Points on a hilly landscape, in no order, each with its height.
From any point a ball rolls to the lowest of the 2 points nearest to it. It stops when none of these is lower. Distance is the straight distance between rows; heights are no part of it.
Z_451: [ 92 116 152 179  83 183 148 134  94 135 117 132 129 114 130 131 112 159
 161 122]  h=59.8
Z_227: [ 82 140 218 158  98 137  93 132 120  92  76 153 105 155  82  94 148  94
 132 118]  h=36.2
Z_436: [147 149  96 117 146  95 140  61 145 130 169 112 115  72 143 125 139  61
 148 143]  h=44.3
Z_236: [168 146 148  93 153 128 115 120 153 180 135  96 103  88 117  78 171 101
 150  93]  h=22.5
Z_666: [163  91  99  70 185 171 120 141 118 141 124 115 171 131 129 156 102 143
 138 139]  h=80.3
Z_437: [119 130 107 131 149 105 120 140  83 165 170 131 158 153 159 146  82 202
 116 140]  h=39.6
Z_981: [180 132 100 146 108 173 155  91 115 159 110 108 136  77 100 107 141 110
 154 113]  h=63.4
Z_314: [ 78 161  91  66 121 136  86 149 135 167  89 141  80 110  99 108 200 124
 114  93]  h=68.9
Z_135: [175 139  92 136 108 168 156 157 118 127 122 137 155  99 104 101 145 141
 186  75]  h=59.0
Z_704: [ 96 148 121  54 118 177 111 189 149 159  94 141  74 165  96 105 165 157
 136  93]  h=64.5
Z_679: [170 101 173 155 119  90 101 126 178 120 135 137 127 120 123 123 120  80
 107 156]  h=84.8
Z_318: [145 128 156 155 113  92  99 132 162 134 103 136 105 108 109 126 147  68
 190 107]  h=35.6
Z_71: [107 132 180 154  96 103  68 109 124 120  80 135 112 140  51  87 128  91
  89 140]  h=32.1
Z_335: [159 127 158 142 149  92 148 131 103 136 161  98 132 161 165 112  97 121
 106 156]  h=86.1
Z_277: [ 98 149  92 126 154 114 179 142 101  84 158 132 158 109  95  94 131 112
 106  98]  h=70.8
Z_422: [117 125 178 193  79  83 130 123 137  85 142 137 136  94 151 105 141 116
 133 107]  h=51.7
Z_577: [148  73 205 154  78 134  77 121 123 145  97 146 182 109 128 116 108 144
 104 140]  h=60.2
Z_212: [ 78 122 110 107 157  86  68 156 188 123 105 160 151 117 130 127 144 156
 109 113]  h=73.2
Z_429: [222  74 152 146 137 132 166  91  94 117 132 172 189 137 145 151 100 114
  71 166]  h=68.8
Z_284: [132 168  65 100  93 188 194  93 126 122 178  85 111 114 156 143 142 157
 124 136]  h=8.7
Z_804: [ 94 127 145 172 123  94 117 118 110 160 166 156 144  60 137 131 103 125
 128 119]  h=62.2
Z_65: [ 82 137 140  97 153 140  92 187 127 168 102 143  84 160  92 123 115 143
 157 103]  h=59.2
Z_126: [155 142 126 149  97 111  77 127 178 140  59 146  84 125  79 143 162  73
 166 110]  h=33.0
Z_169: [128 149 150 170 125 129 125 110  67 195 158 138 161  72 132 106  94 149
 161  96]  h=57.9
Z_787: [154 123 113 108 131 119  77 160 163 179  65 112  75 140  89 118 173 107
 151 113]  h=29.9
Z_330: [119 159  98 114 135 106 171 118 163  85 156 118 113  90 131 150 149  71
 187 122]  h=41.7
Z_345: [125 118 139 167 116 170 161 118  65 185 137 135 138 104 126 126  89 140
 124 120]  h=52.7
Z_117: [175 105 103 152 150 112 165 124  86 100 123 155 202 161 142 135  87 150
  77 131]  h=70.7
Z_587: [152  77 198 150 129 131 106 141 162  82 107 135 135 164 137 146 104  93
 125 165]  h=84.2
Z_870: [119 141  86  71 148 103 101 146 178 106 107 122 139 143 134 150 156 174
 122 106]  h=75.4
Z_213: [109 136 133 171  69 101 130  89 124  88 100 112 101 157 120 143 109 112
 100 160]  h=30.9
Z_354: [120 140 116 141 102 113  82  83 117 163 101 123  87  97  60 130 134  72
 126 168]  h=25.6
Z_769: [185 138 141 179 131  95 114 134  94 215 139 138 111 125 119 100  95 114
 100 146]  h=51.1
Z_129: [120  96 143 120 146 188 122 137 113  52 109 122 127 199 105 178  96 115
 152 153]  h=81.2
Z_754: [104 139 101 156 122  65 116 117 127 168 126 131  65 140  89 130 111  72
 102 166]  h=27.6
Z_600: [138 121 128 110 143 100 108 114 132 157 124  91  89 167 101 113 107  94
 113 180]  h=25.5
Z_629: [137 131 132 111  96 117  90  72  94 153  90 124 128 118  71  98 137 113
  94 152]  h=27.1
Z_189: [120 115 119 131  90 125 165  95 132  71 123 116 146 115 135 151 125 119
 112 163]  h=24.8
Z_775: [143 156  91  92 141 124  81 108 147 224 103  93  86 122  97 121 148 125
 147 128]  h=26.8
Z_87: [195 136 118 187 150  78 161 145 102 181 143 161 133 137 146 150 104 108
 128 132]  h=49.6
Z_671: [150 123 139 158  98 135 177 151 145  93 134  89  95 171 188 121 140 153
 135 125]  h=87.5
Z_102: [166 107 194 124 142  88 120 127 141 156 158 119 108 121 168 133 103  78
 129 152]  h=85.4
Z_99: [117 146 151 100  99 164 108 141 109  78  97 126 101 188  83 126 142 146
 153 125]  h=46.0
Z_237: [122 122 121 155 100 166 179 168 150 111 117 139 109 133 144 107 154 131
 110 111]  h=89.0
Z_943: [122 109 101 173 154  87 143 150 107  95 115 170 161 173 131 139  92 134
  71 133]  h=71.8
Z_472: [135  87 170 128 145 144 169 126 133  72 116 119 108 182 150 171  89  75
 119 163]  h=83.3
Z_836: [143 129  97  86 149 151 131  97 115 153 152  79 123 163 128 121 116 125
  88 169]  h=22.2
Z_496: [113 123 142 124 168 142 147 144 140 181 157 112 116  96 125 100 135  89
 140 101]  h=21.2
Z_263: [156 161  83 105 144 180 189  72 115 141 178  72 116 144 148 132 129 143
  72 185]  h=18.4
Z_812: [118  93 118 170 124 176 134 180 165 128  90 153 132 160 145 134 122 153
 100 123]  h=90.3
Z_642: [131 131 155 179 121  82  86 130 121 218 135 112  88 140 129 123 103 141
 112 170]  h=52.2
Z_875: [138 144 117 147 136 122 176  66 126 179 170 106 111  79 170 155 126  98
 121 159]  h=46.1
Z_322: [138  96 134 126 139 104 106 107 127 162 158 139 193 105 190 164  99 186
 123 142]  h=31.0
Z_831: [ 93 145 112  92 123 162 177 139 115  92 150 114 101 159 114 158  99 105
 153 138]  h=81.0
Z_375: [156 156 137 161 168  84 188  88  83 170 160 157 126 100 152 141 118  76
 112 134]  h=48.0
Z_764: [ 99 146 120 157 150  61 106 149 148  82 137 137 150 193 142 165  98 140
 116 151]  h=72.6
Z_415: [131 166 131  94 126 109  95 142 122 133 105 147 160  96 147 114 196 173
 165  52]  h=47.3
Z_8: [ 65 147 155 111 128 107 111 123 135  61 122 130 155  99 109 112 160 137
 135 101]  h=42.5
Z_916: [132 145 128  65 127 138  73 131 124 182 102 103 129 127 108 121 154 166
 153 112]  h=32.8
Z_905: [ 62 138  94 117 143 106  78 141 147 141 117 152 121  76  91 119 166 116
 123  84]  h=71.1
Z_850: [137 136 168 135 150 163  35 165 138  93  81 132 115 244 120 161 125 152
 162 124]  h=86.8
Z_420: [ 88 150 168 154  81 143 133 123 113  81  96 125  83 156 101 107 131 121
 124 146]  h=35.8
Z_205: [ 68 110 122 127 159 148 139 117 156 138 136 144 102  81 115 123 128  58
 124 130]  h=16.0
Z_900: [165  86 158 138 128  79 110 108 131 130 161 158 188 104 168 156 107 132
 106 157]  h=23.5
Z_862: [107 143  92  65 138 173 184 149 145 131 179 118  94 125 112 149 125 141
 174 127]  h=81.1
Z_656: [111 137 140 162 118 114 103 143 136 183 109 117  65 128 144 107 124 130
 130 133]  h=53.4
Z_998: [ 86 155  99  79 138 153 124 176 127  81 145 140 136 146  97 108 140 173
 144 109]  h=21.1
Z_239: [170  78 119 114 144 156 140 112 112 139 161 106 163 141 207 169  95 179
 119 162]  h=38.1
Z_740: [ 74 140 161 124  73 177 157 140 136  92 125 153 104 110 133 155 136 169
 176 107]  h=69.7
Z_610: [138 142 110 134 132 122 131 127 154 127 122 121 107 109 115 157 149 100
 197 122]  h=38.7
Z_512: [ 95 121 130 114 131 109 101  96 178 110 111 137  89  86 103 102 180  60
 109 128]  h=11.1
Z_680: [ 72 137  98 140 158 141 168  98 102 165 183 149 149  44 146 119 122 117
 114 120]  h=65.8
Z_568: [145 112 109  98 192 125 160 150 121 145 169 123 178 120 164 133 114 133
 120 116]  h=78.3
Z_362: [ 78 123 161 124 107 168 151 126 133  58 136 122  96 171 136 180 106 133
 173 138]  h=77.4
Z_920: [102 160  68  76 154 126 140 140 174 130 169 106 115 133 154 126 155 153
 144 120]  h=78.0
Z_566: [141 127 113  93 152 150 131 157 131 138 114 131 159  78 121 106 166 151
 154  66]  h=53.7
Z_989: [137 113  66 127 115 168 124 148 160 119 133 115 137 142 194 159 129 203
 139 133]  h=50.1
Z_364: [234  93 131 134 130 144 139  73 107 146 131 130 162 119 122 128 100  84
  87 174]  h=67.4
Z_202: [200 111 110 126 131 181 175  75 101 144 125  93 153 104 102 113 136  79
 108 153]  h=65.9
Z_599: [149 128 103 121  77 177 143 114 144 131 101 112 143 112 174 126 143 203
 128 121]  h=55.5
Z_165: [129 139 101  69 109 173 132 174 112  64 118 131 107 192  86 112 142 178
 151  98]  h=41.3
Z_693: [117 134  68 126 148 123 140 160 104 116 160 138 141 169 175 172  97 205
 140 147]  h=45.1
Z_75: [ 95 132 109 154 123 122 100 157 119 150 116 130  96 145  97 125 126 150
 132 120]  h=55.4
Z_724: [184 130 152 184 123  98 195 150 133 128 155 100 107 163 194 115 118 117
 103 134]  h=86.7
Z_462: [135  99 172 129 118 136  62 137 159 106  88 128 137 172 129 155 133 143
 143 132]  h=85.3
Z_589: [ 91 134 129 104 137 131 121 163 142  51 111 146 156 144  84 103 154 146
 118  85]  h=34.6
Z_376: [162  79 140 140 126 193 160 107  71 135 129 128 169 122 152 151  73 159
 115 149]  h=45.2
Z_349: [154 143 132  93 118  94  64 130 139 164 103 119 159 107 139 123 164 195
 155  96]  h=40.0
Z_480: [ 89 154 158 138 103  74 110 138 154  66 137 126 114 109 139 100 177 128
 154  90]  h=47.9
Z_313: [124 119 138 132 150  83 153 115 144  77 142 145 178 103 162 156 107 122
 122 135]  h=15.7
Z_381: [117 141  71 103 140 109 164 144  93  45 151 134 182 157 117 122 128 155
  94 133]  h=73.4
Z_917: [125 130 100  82 174 128 178 134  93 100 190 131 164 147 164 125 102 152
 101 134]  h=76.4
Z_625: [ 55 129 105 148 155 126 171 130 103 114 159 169 155  72 123  99 116 105
  90 102]  h=68.4
Z_108: [120 117 202 169  88  89  74 114 120 103 118 148 178 121 138  97 141 160
 115 102]  h=55.6
Z_138: [130 133 142 103 119 143 122 118 156 121  87 104  97 109 114  85 173  88
 117 107]  h=16.4

Call two points neighbours if one is among the 2 nearest of the other. Go from one point of each pair to the other, from neighbour to neighbour, staying as low as possible. Name the highest point that can't be avoided.
Z_998, Z_354 | Z_99
Z_284, Z_354 | Z_754
Z_354, Z_775 | Z_764
Z_313, Z_284 | Z_227

Where does a ball stop that starts at each point below?
Z_381 | Z_345
Z_314 | Z_775
Z_108 | Z_998
Z_943 | Z_775
Z_812 | Z_775
Z_875 | Z_775
Z_850 | Z_313
Z_599 | Z_313
